Points on a hilly landscape, in no order, each with its height.
From any point a climber steps to the highest of the 2 points nearest to it. It stops when none of these is higher. Distance is the straight distance between rows; heights are no part of it.
k_180 h=300: [115 131 140 111  89 119 145 150 109 159 131 104 175 124 140 110 142 139
 195  73 128 156 127 161 147 150 162]
k_485 h=531: [ 69 196 114 123 152  91 107 147 125  76 182 150 200 137 149 107 151 114
 124  99 105  89 156 150 132  97 132]
k_635 h=322: [183 107 162 147  53 156 126  98 170 207 146 152 119 103 125  25 164 141
 151 112 100 136 101  82 179 145  89]
k_721 h=44: [ 92 129 138 138 136  81 101  75 123 111 162 117 167  88 102  97  89 169
 135 161 145  87 142 203  95 157 143]
k_719 h=258: [158 116  88 105 150  92 165 116 179 120 158 133 116  95 130  89  98 143
  94 187 140 100 119 119  76 140 139]
k_174 h=189: [154 112 139 164  97 131 101 116 125 106 146 144  89 187 211 179  95  76
  74 168 170 136 128 111 126 143 160]
k_873 h=79: [112 164 158 196 150 138 141  57 134 152 115 202  91 131  84 110 100 117
  99 171 157  70 160 136 118 122  44]
k_222 h=369: [114 160 127 149 184 135 117 142 128  67 144  73  81 148 131 139 125 127
  93 196 136 141 141 132  80  99 135]
k_583 h=493: [ 69 165 132 137 144  94 116 147 146  92 186 157 217 124 153  73 164 114
 137  79 129 108 135 126 165 113 121]
k_387 h=283: [116 151 142 169 145 140  87 123 116 119 102 113 105 150 114 122 125 131
 131 139 137 142 121 105 156 100 105]
k_514 h=507: [122  88 137  90 104 135 107 136 107 116 125 133 169 111 150 173 121 131
 115 105 153 118 127 154 157 168 135]
k_544 h=483: [155 144 115 105  97 113 152 123 106 151  57 173 166 124 125 176 101 101
 130  93 136  89 141 122 152 125 156]
k_885 h=341: [141 131 138  87 127 128 194 165 150 146 147 178 133 116 122 138 134 112
  67 105 132  97 133 120 125 155  88]
k_459 h=349: [102  75  91 124 151 150  91 129 114 135  83  91 146 111  71 137 133 165
 191  96 112 195  84 130 155 132 133]
k_863 h=329: [139 129 116 132 173 136 148 172 148  86 150  88  64 152 155 116 139 126
  99 184 138 161 117 104  76 123 141]
k_181 h=407: [130  87  62 131 130 113 113 111 143 164 102 122 115 119 122 114 125 136
 171 113  94 187  83  75 139 112 134]
k_733 h=330: [100 152 127 173 155 129  84 174 145  97 113 123 150 157 169 133 157  92
 144  90 144 162 118  73 185 110 124]
k_911 h=106: [101  98 101 138 125  87 144  84 109 188 146 132 135 121 116 128  86 106
 150 117 118 179 123 136  87 139 188]
k_315 h=506: [ 58 112 115 131 200 132 167 150 117 113 118 100 157 107 100 154 116 146
 153 129 168 158 140 148  84 142 136]
k_109 h=94: [113 127 146 183 154 122 136  87 151 171 133 190 119 120  90  81 113 136
 102 141 145  98 127 102 136 132  39]
k_104 h=244: [149 102 128 142 127 121  94 156 145  80 122  94 116 137 208 130 111 141
 127 168 189 146 116 115 138 157 146]
k_827 h=318: [101 150 162 193 141 117 167 108 104 161 117 156 144 147 115 105 100 121
 144 120 192 124 156 138 121 145 106]
k_157 h=395: [107 144 131 118 134 134 115 169 108 123  59 126 174 120 124 141 162 126
 185  56 137 123 113 113 196 117 128]
k_380 h=456: [125 133 135 108 147 121 120 122 122  90 134 132 142 114 127 165 109 138
  93 150 158  83 151 153 126 143 131]
k_301 h=508: [189 113 165 131  68 157 101 156 121 123  76  84 129 126 161 146 132 167
 143 137 171 126 127 134 177 149 120]
k_786 h=317: [186 128 124 100 123 148 134 161 130 141  88  72  84 121  99 133 155 147
 152 141  83 146 123 119 118  90 139]
k_902 h=216: [173 101 128 133  96 127 122 142 141 116 140 118  83 158 207 134  87 102
 113 157 168 141 127 119 121 155 166]
k_725 h=315: [137 122 136  77 146 132 209 163 165 136 178 167 121 107 126 118 125 140
  50 144 136  81 139 127  88 158  93]
k_772 h=519: [168  56 133  80 103 169 145 122 136 153 180  95 102  84 127 102 124 164
 137 144 112 171 100 129 116 186 130]
k_264 h=195: [157 147 143 160 111 133 138 141 140 167 126 149  88 165 136  98 149  90
 101 135 107 158 131  74 143  92 109]
k_122 h=357: [ 97 111 157  64 115 153 162 159 108 145 171 114 158 102 109 127 200 145
 156  54  90 143 131 152 154 160 137]
k_866 h=267: [178  96 130 125 106 143 149 126 183 171 170 155 103  98 135  38 152 140
 108 139 104 131 105  62 146 149  82]
k_117 h=84: [ 93 124 126 145 127 104 152  63  99 179 119 110 133 137  98 120  79 115
 176 116 107 160 152 164  78 119 159]
k_18 h=114: [101 129 125 147 156 117 128  89 151 153 142 165 139 104  86  79 123 156
 121 133 122 117 116 126 136 133  82]
k_254 h=231: [159  96 130 142 115 132 150 118 172 179 141 176 104 133 127  92 134 108
  99 129  99 142 115  69 139 137  95]
k_2 h=397: [115  93 149  72 115 147 140 129 120 152 186 141 133  94 101 118 157 149
 109  95  99 142 123 133 143 174 109]
k_364 h=61: [ 80 114 117 137 154  96 128  65 104 137 124 116 157 106  97 129  72 142
 143 151 138 127 150 189  75 147 155]
k_40 h=574: [ 93 225 108 108 144 113 120 187 136  60 172 148 184 127 164 141 172 108
  99  89 101  73 163 143 153  67 138]
k_9 h=446: [107 158 114 152 117  95 114 131 145 122 136 156 185 140 154  86 117 115
 150 105 141 122 122 104 150 122 138]
k_930 h=468: [149 101 106 151  90 121 115 107 120 176  87 125 128 146 138 124  88 119
 166 123 120 171 116  99 149 115 146]
k_257 h=443: [ 70 165 128 158 172  98 108  78  97  88  84 165 179 128 102 150  99 127
 133 115 167  80 144 169 123 129 109]
k_427 h=451: [145  64 133  73 132 146 133 109 121 135 181 123 103  85 107 135 138 147
  71 163  93 143 106 136 106 172 120]
k_242 h=164: [112 126 101 117 142 103  87 102 127  99 161 108 122 128  94 117 135 146
 134 151  60 131 120 152 104 108 159]
k_156 h=566: [181 135 152 146 105 162  95 158 125 100 122 115  35 179 177 158 154  96
  96 153 111 155 132 107 122 106 150]
k_83 h=509: [110 203  98 126 175 103 174 174 151 103 106 114 164 118 122 115 135 129
 137 145 145  98 147 126  89  80 129]
k_753 h=319: [101 122 121 172 155 144  76 146 125 117 106  96 138 147 129 130 145 132
 170 111 125 178  95  87 175 112 121]
k_612 h=270: [126  93 136 127 126 140  87 160 140  99 127  97 149 137 190 142 140 134
 145 130 177 159 100 104 183 158 134]
k_464 h=453: [ 77 100 123 120 183 142 123 117 109 100 128  78 142 106  61 145 139 165
 160 138 119 162 118 153 101 126 125]
k_370 h=103: [ 96 156 160 205 155 132 131  72 137 115 176 182  74 158 116 124 111 112
  66 191 165  79 183 156  82 127  56]
k_94 h=122: [102 172 142 205 141 108 107  91 140  91 194 169 107 159 146 108 115 111
  85 170 164  70 169 157 107 121  81]
k_54 h=286: [150 123 107  75 162 114 192 154 192 108 157 137  98 109 134 110 113 143
  59 177 140  86 126 112  64 137 110]
k_333 h=161: [147 134 110 128 109 113 128 111 133 158 148 155  88 158 131 125 123  81
 105 135  78 147 126  97  99 100 160]
k_566 h=221: [166 126 136 118  97 101 131 103 157 136 146 123 128 111 119  88 119 153
 121 157 114  84 127 135 114 129 137]
k_195 h=354: [112 133 131 182 155 122 161  78 102 142  70 148 129 148 120 145  71 112
 154 149 213 105 173 149  94 146 107]
k_413 h=454: [169 115 159 125  96 163 138 165 105 149  54 102 155 111 127 145 133 173
 179 115 192 114 107 147 183 139 104]
k_244 h=418: [127 170 139 143 157 111 120 128 127  76 122 108 115 142 134 157 123 136
 108 160 151  81 164 151 116  92 130]
k_449 h=432: [128 162 117  92 134 133 142 166 105 129  46 144 164 122 106 176 156 113
 146  72 111 105 130 108 159 100 130]
k_82 h=142: [ 90 161 142 176 148 120  72 106 107  76 184 158 119 170 172 160 113  91
  64 164 155  77 170 163 125 125 112]
k_164 h=355: [114 172 127 150 152 143 117 193 125 102  66 119 153 165 154 148 153 105
 149  87 166 144 131  91 180  99 122]
k_593 h=328: [114 142 152  80  91 123 168 151 101 168 156 120 185 104 106  97 172 137
 177  50 110 126 138 163 141 140 143]
k_729 h=402: [ 73 142 117 199 172 107  99  51 101 106  88 144 145 154  91 138  76 100
 145 145 165 109 164 150 100 129 109]
k_970 h=358: [ 93  83  96 136 131 120  68 127 131 118 121  93 132 122 116 120 140 140
 178  94  90 191  83  97 159 122 143]
k_834 h=439: [195  76 154 100  48 173 139 131 152 177 182 108  89 109 147  73 145 137
 152 128  78 175 106 107 126 156 136]
k_694 h=400: [175  92 124  75 132 150 115 129 149  98 149 110  71 106 120 148 151 158
  81 177  85 127  96 124 102 144 137]
k_98 h=139: [ 77 123 131 141 162 112 113  80 124 126 178 135 141 115  66  97 131 145
 131 135  76 129 106 147 108 117 120]
k_363 h=415: [138 135 152  75 104 153 172 126  81 154 113 138 121 120 107 191 135 111
 100  98 111 120 155 159 123 134 144]
k_348 h=162: [123 139 133 179 110 114  70  98 102 102 152 171 111 192 169 182 100  75
  71 143 157 108 155 149 140 130 142]
k_452 h=394: [106  96 114 135 146 154  97  87 100 135  94  96 111 106  49 122 125 166
 184 119  76 176 100 136 124 109 119]
k_600 h=287: [172 139 111 110 160 135 182 159 167 130 102 112  60 136 141 127 122 127
  99 193 133 143 136  82  61 104 122]
k_770 h=410: [176  78 120 101 105 170 151 153 113 155  42 107 132  85 112 164 120 171
 164 124 157 129  89 127 165 146 107]
k_374 h=133: [115 129  92 109 128 108 143  88 100 166 132 157 130 142 117 163 102  80
 110 103  86 135 140 130  80 110 181]
k_763 h=363: [168  99 115  80 112 172 132 163 112 141  75  93 104 100  89 181 163 180
 158 118 111 141 110 123 157 117 127]
k_214 h=372: [197 114 165 123  52 177 126 130 148 187 145 110  98 106 130  63 173 156
 151 118  92 142 109 102 173 142  90]
k_835 h=356: [176 110 123  98 130 162 117 141 134 104 124  90  52 126 116 132 155 147
 119 160  69 162 107 110 106 117 145]
k_655 h=301: [119 142 119 152 127 120  94 163 154  88 129 147 146 160 198 148 134  92
 100 121 162 131 110  91 175 135 136]
k_191 h=461: [116  95 166  84 116 140 163 146  95 135 149 115 142 126 130 177 114 126
 104 112 147 131 138 177 118 178 156]
k_227 h=535: [146 124 106 141 105 112 140 100 108 168  49 156 136 147 123 158  94  95
 155 116 131 122 138 118 120 112 145]
k_606 h=484: [ 76 194 112 138 153  89 110 101  98  94 133 167 168 140 113 141 117 103
 115 119 123  87 157 163 110  96 130]
k_673 h=409: [126 123 117 156  95  96  93  92 125 142  91 130 176 132 147 109  94 134
 186 110 143 122 110 140 166 134 152]
k_475 h=577: [173 128 149 104  85 147 106 155 108 117 108  85 109 140 158 182 140 129
 131 107 122 140 132 144 153 130 159]
k_649 h=565: [ 82 150  99 101 205 122 205 181 144 122 104  99 153 105  97 129 140 145
 148 106 135 137 139 120  83 109 123]
k_828 h=268: [104  91 114 118  82 139  98  99  92 159 139 108 175 120 134 114 118 133
 212  65 129 175  93 179 164 158 161]
k_796 h=191: [146 117 137 103 102 113 111 101 128 104 165  89 117 120 121 124 120 152
 130 152  98 107 125 182 111 134 156]
k_623 h=374: [132 146 154  71 123 137 195 141 103 164 127 182 141 102  90 152 134 116
  81 101 112  70 159 153 108 122 103]
k_295 h=527: [121 222  93 106 144  99 152 189 169  84 140 128 172 121 158 115 173 137
 121 122 112  66 150 128 116  69 143]
k_522 h=501: [183 126 128 140 114 159 125 177 154 117 122 124  51 156 176 125 152  97
 110 147 130 166 103  64 141 111 123]
k_52 h=511: [184 127 141 127  61 132  87 152 124 108 136 107  88 175 179 162 154  85
 113 130  89 135 124 120 142 104 174]

For each start below, name the point where the climber stops.
k_195: k_40
k_827: k_40
k_763: k_475
k_370: k_227
k_459: k_649
k_655: k_227
k_566: k_514
k_109: k_514
k_863: k_514
k_254: k_772
k_364: k_772

Call two points neighbours if one is among the 2 nearest of the other. Go from one point of each pair to the other, from neighbour to neighbour, staying as high as possible. Name the lowest point that can't be avoided.
k_227, k_772: k_828
k_475, k_156: k_52
k_40, k_649: k_83
k_156, k_772: k_786
k_40, k_227: k_673
